A landscape with many peaks, sampled at points; each row gives a point and its height.
From any point a climber steps to the highest of the 2 points nearest to it. It stops when none of these is higher. Distance is the straight distance between rows; heights are no part of it.
<616> h=440: [52 -9 18 70 32 8 28 24 -4 33 -31 26 -31 -18 27 -48 40 -15 -2 -41 9 24 -25]
<93> h=346: [-73 24 20 30 5 -39 -13 2 29 -58 36 12 -44 12 29 -28 -18 0 1 0 -34 29 23]
<600> h=553: [35 18 31 -33 8 -25 5 15 -24 16 -19 -53 29 16 -27 -10 21 -4 20 17 50 11 23]
<512> h=726: [10 17 -14 0 -16 -1 3 18 -3 0 -27 -52 5 -1 -66 -6 -24 -67 10 4 18 44 -17]
<805> h=340: [-20 3 1 46 -20 -16 38 -25 37 63 -5 47 -38 2 73 -27 7 43 -26 9 -31 -59 1]
<590> h=574: [-16 15 6 -55 15 -17 -32 2 -22 -64 5 41 55 4 -14 7 -10 20 -23 -16 -11 -6 2]
<166> h=427: [-22 -2 -6 54 -25 7 21 24 41 -11 22 -33 -37 -6 -59 18 -19 -86 6 12 -34 19 35]
<867> h=410: [-30 18 -14 -92 -12 -42 0 -30 -22 -44 25 2 15 34 44 20 1 24 -27 27 31 -11 13]
<428> h=170: [28 -16 -16 33 59 35 -46 8 5 -51 -31 57 7 -1 6 15 6 -9 6 -46 -69 -9 -60]
<644> h=581: [2 61 30 -37 9 -38 12 15 -15 -5 -33 -51 40 5 -60 19 -10 -16 15 -5 32 -7 53]
<40> h=701: [-1 37 11 1 -31 -16 28 -6 6 33 -11 -48 -26 -17 -27 -34 -16 -42 11 14 25 47 -5]
<288> h=704: [46 -8 -8 -35 -4 29 -11 33 -13 41 -3 -36 34 -26 -74 43 -34 -41 14 -23 23 -9 7]
<858> h=219: [28 -12 -22 39 52 5 15 16 -14 -38 -70 -7 46 43 -72 39 7 -77 -18 -14 9 27 -2]
<806> h=658: [-42 43 17 -36 -31 -30 14 8 8 9 20 -56 -31 1 -23 25 -15 -33 -1 3 7 0 41]
<226> h=821: [45 -65 18 22 34 21 -19 4 -54 -3 13 2 21 6 0 -20 40 -12 48 10 38 26 -54]
<106> h=518: [52 12 53 9 41 -35 23 5 -20 18 -25 -14 41 16 9 -50 27 -8 19 7 80 21 16]
<838> h=592: [19 -40 -13 -1 -8 35 12 -85 -18 46 5 -7 -19 33 48 -61 -6 67 9 27 -1 29 12]
<324> h=470: [-28 20 11 1 -1 -36 -27 -7 -19 -73 11 24 17 20 13 -1 2 45 13 -13 -8 -10 44]
<843> h=404: [-24 1 41 77 -9 -17 34 24 39 -4 8 -12 -51 11 -13 -15 6 -60 13 -18 -20 8 27]
<619> h=425: [-11 18 16 0 -10 -26 -2 -14 0 -33 10 -15 -3 29 40 -4 11 42 7 17 17 -16 56]
<878> h=675: [5 40 6 -38 -31 12 30 -36 -14 38 -5 -47 -24 12 20 -41 -22 -23 8 35 60 43 -18]
<847> h=637: [-8 -18 -17 6 -1 -13 -5 13 1 -4 8 71 17 29 30 12 39 69 4 19 14 -40 -30]
<528> h=474: [22 15 -16 -97 1 31 -9 -4 -27 40 7 -12 54 -63 -54 61 -39 26 -34 -13 5 -55 4]
<341> h=127: [-23 7 -5 57 40 26 -28 13 30 -64 -30 24 -23 -24 -5 6 3 -23 11 -52 -69 7 -20]
<488> h=116: [-3 -41 -36 -48 -22 28 -46 3 -31 -41 32 22 5 10 3 -4 9 17 -11 12 -2 13 -54]
<77> h=46: [10 -14 -10 -20 -64 11 26 14 31 67 15 -57 -36 -21 -35 34 1 -30 -9 1 7 -38 38]
<202> h=448: [-15 -38 -12 50 -44 36 11 14 24 11 35 -32 -52 -19 -16 13 2 -57 22 16 -50 -9 18]
<864> h=761: [38 -28 29 9 30 -9 -21 -5 -31 5 2 13 21 5 29 -47 29 29 24 -6 39 35 -51]
<318> h=403: [62 -34 19 43 12 6 11 -10 -10 42 -30 21 -23 -5 14 -5 54 -1 8 -13 -12 -16 -43]
<573> h=617: [44 24 -6 -53 16 41 -6 -31 -23 27 -9 -5 47 -88 -32 69 -95 1 -21 -11 -4 -36 -16]
<555> h=740: [70 -31 9 -5 22 29 -8 20 -13 -2 -3 -27 44 -13 -52 24 2 -39 8 -32 19 0 -18]
<478> h=33: [47 -40 -2 8 -27 34 -6 -18 -13 48 3 -32 -6 -8 32 -33 35 13 19 26 28 0 5]
<426> h=98: [1 20 3 34 26 59 -28 9 40 -68 0 1 3 -29 -23 26 -31 -51 9 -29 -92 13 4]
<165> h=520: [-45 -17 -10 -73 -40 -7 -10 -3 -22 -31 26 3 15 32 36 34 13 27 -16 13 -9 -12 57]
<46> h=634: [19 -5 -7 -68 -16 12 -1 -1 -15 52 20 -24 22 -41 -50 41 -12 0 -18 -18 40 -39 -17]
<606> h=348: [8 46 29 45 24 -43 47 43 29 -6 -64 -12 18 20 -18 -24 8 -28 -7 -16 40 13 48]
<195> h=174: [-37 99 5 -31 21 -6 24 -16 32 5 -15 -29 3 -61 -39 26 -68 -4 -39 -38 1 -8 -21]
<64> h=373: [-52 32 33 34 -20 -13 14 -5 10 -47 40 -37 -32 22 15 -19 -13 -21 26 35 -11 33 55]
<355> h=209: [32 -31 3 18 56 6 -43 5 -34 -46 -21 65 14 22 -8 50 21 19 42 -46 -78 -7 -18]
<406> h=40: [24 -20 -4 -21 -64 24 7 0 -6 69 17 -45 -28 -9 8 -10 6 -13 -6 31 26 -8 31]
<642> h=380: [-24 37 36 64 27 -39 44 40 57 -14 -24 -17 -24 1 -19 -32 -15 -58 8 -30 7 20 20]
<702> h=622: [-13 0 -1 33 18 0 8 -21 -3 28 -16 36 -33 -14 57 -82 0 20 -1 -7 9 40 -53]
<716> h=19: [32 -78 -11 -41 -12 47 -45 33 -57 32 33 -2 14 -18 -23 13 55 13 18 5 13 4 -35]
<114> h=479: [-46 -47 -22 -8 -58 28 -12 -5 9 9 42 -32 -61 -8 21 6 1 -21 3 33 -26 -3 16]
<869> h=253: [5 -17 -13 51 22 -20 29 26 1 -35 -58 -13 21 35 -42 3 1 -75 -1 16 3 39 27]
<164> h=150: [16 -22 -12 -84 -11 9 -38 -5 -43 -6 33 14 38 -5 -20 13 0 13 -25 11 24 -10 -35]
<853> h=522: [-36 -50 -26 -36 -44 34 3 -32 2 21 33 -14 -38 22 56 25 3 32 -14 40 -6 -14 26]
<671> h=616: [-19 31 23 -44 -38 -35 17 23 9 -6 -10 -66 8 28 -22 12 -11 -16 6 22 39 -12 89]
<846> h=26: [19 -73 -31 -3 -34 40 -21 6 -37 43 33 -5 -8 -4 11 3 43 37 14 22 7 -10 -6]
<414> h=200: [13 -6 -14 -74 -10 -24 -6 3 -24 -12 36 35 53 31 -1 18 19 48 -21 13 45 -48 -33]
<674> h=753: [-11 27 -1 -31 4 17 -14 25 -22 -37 -5 -32 26 -13 -75 -1 -42 -46 31 -13 2 61 -5]
<399> h=778: [40 -46 -9 8 8 20 -20 36 -30 14 -6 -27 21 12 -29 6 30 -46 31 -4 30 28 -17]
<409> h=557: [-31 -14 -38 39 17 0 -3 -32 -14 19 0 54 -30 16 65 -46 -8 49 23 18 -17 39 -50]
<213> h=302: [13 9 13 87 11 -28 50 19 12 -13 -44 -21 14 48 -2 -9 16 -35 16 27 14 21 64]
<789> h=97: [-28 -23 -29 -34 -17 -11 -24 -15 -30 -62 28 61 21 52 14 -9 4 48 21 27 2 17 -31]
<534> h=238: [-5 -12 15 50 45 -19 -29 18 -7 -43 -27 45 1 25 25 35 14 17 44 -45 -98 -15 14]
<735> h=309: [-45 8 -23 25 -11 -27 34 -8 64 9 15 46 -37 9 55 -13 3 13 -35 22 -5 -43 -13]
<808> h=615: [-38 52 9 -48 -10 -34 -11 -4 -5 -33 -7 -35 -2 -4 -13 -9 -23 -3 -6 3 14 17 6]
<668> h=273: [-13 14 28 78 17 -27 -11 -7 -1 -22 -18 22 -28 13 38 17 16 25 43 -24 -74 8 39]
<604> h=52: [-8 4 -10 28 -41 -1 35 18 34 51 -1 -61 -24 -35 -72 57 -37 -50 -12 -18 -11 -34 44]
<882> h=633: [9 3 -3 -31 -17 17 30 -71 -1 25 11 -28 -21 22 61 -47 -9 17 2 44 30 31 16]
<799> h=580: [29 17 -13 -3 41 22 -26 -2 28 -11 -21 25 30 -54 -26 -1 -19 -22 -29 -47 -13 -16 -54]
<264> h=786: [5 -16 0 -15 11 44 -40 15 -34 -56 8 -14 22 -6 -35 -5 -14 -20 40 -5 -27 39 -22]
<517> h=214: [-49 64 5 -31 12 -23 14 0 42 14 -2 -6 -21 -29 -18 -6 -22 7 -60 -45 9 -28 -1]
<788> h=477: [46 5 37 46 25 -14 36 12 9 29 -29 -3 -5 6 8 -60 29 -12 -2 -19 53 47 -15]
<773> h=262: [-52 31 -8 -29 -5 -30 29 13 58 0 19 34 -34 -4 19 -4 -4 9 -58 -14 19 -28 -16]
<301> h=285: [-23 36 -10 -96 -9 -36 8 -11 3 -16 4 34 31 27 17 16 -2 30 -29 13 43 -13 -44]
<622> h=308: [-58 10 25 71 20 -19 11 -1 22 -3 9 44 -54 8 52 -15 -3 24 1 -4 -57 12 33]
<627> h=552: [-10 -11 -37 11 -2 23 -3 -65 -6 23 8 44 -16 36 71 -36 9 68 0 45 -5 15 -16]
<9> h=585: [-26 -38 -17 -30 -40 -4 -15 -2 -27 -7 32 17 -8 17 47 44 24 69 -6 30 -27 -39 45]
<681> h=467: [11 -12 -5 22 35 1 -17 18 26 11 -16 35 -2 -40 -6 -15 23 -1 -28 -43 14 1 -66]
<331> h=551: [1 -20 -24 26 25 0 1 35 21 16 -7 68 -1 -5 17 -16 38 34 -12 -5 1 -31 -83]
<492> h=702: [18 -17 -20 20 8 -32 -4 -25 2 26 4 75 25 41 63 17 20 93 5 35 -10 -54 2]
<6> h=640: [7 -41 -13 11 -9 -21 -25 2 -32 11 22 40 26 42 41 43 21 75 21 26 -36 -58 42]
<768> h=63: [-21 24 -14 -5 -30 21 0 -17 49 8 17 -60 -6 -54 -53 34 -47 -44 -16 -13 -30 -19 12]
<549> h=78: [-7 22 -12 19 10 55 -31 8 23 -27 1 -30 9 -61 -48 33 -68 -61 -3 -15 -45 13 3]
<422> h=880: [26 44 -18 -28 29 19 -12 -21 7 -2 -12 11 48 -82 -30 37 -65 3 -46 -22 -10 -44 -41]
<334> h=712: [-6 41 28 -42 17 -18 -32 19 3 -42 -2 -11 38 -12 -29 -17 -3 7 -19 -21 9 13 -7]
<107> h=392: [-9 -3 24 34 -14 -6 7 -16 3 -13 14 -26 -22 34 34 -22 2 11 31 49 -5 25 67]
<718> h=367: [13 -15 -14 47 -16 -2 37 -10 15 60 -10 32 -36 -16 27 -13 41 19 -30 -7 -18 -44 -27]
<744> h=689: [29 -15 13 3 18 6 4 -28 -17 42 -17 44 0 4 57 -71 25 48 -21 16 53 26 -42]

Call two points neighbours if one is among the 2 nearest of the other. Go from one point of each pair to the other, from neighbour to neighbour, staying as high as possible. Name the lowest point that can't be avoided.
<422>, <806>: <195>
<422>, <226>: <528>
<226>, <492>: <681>
<806>, <334>: <808>

For each start below, name the point where the climber stops.
<517>: <806>
<406>: <334>
<534>: <334>
<869>: <492>
<528>: <226>
<488>: <492>
<202>: <492>
<627>: <264>
<616>: <806>
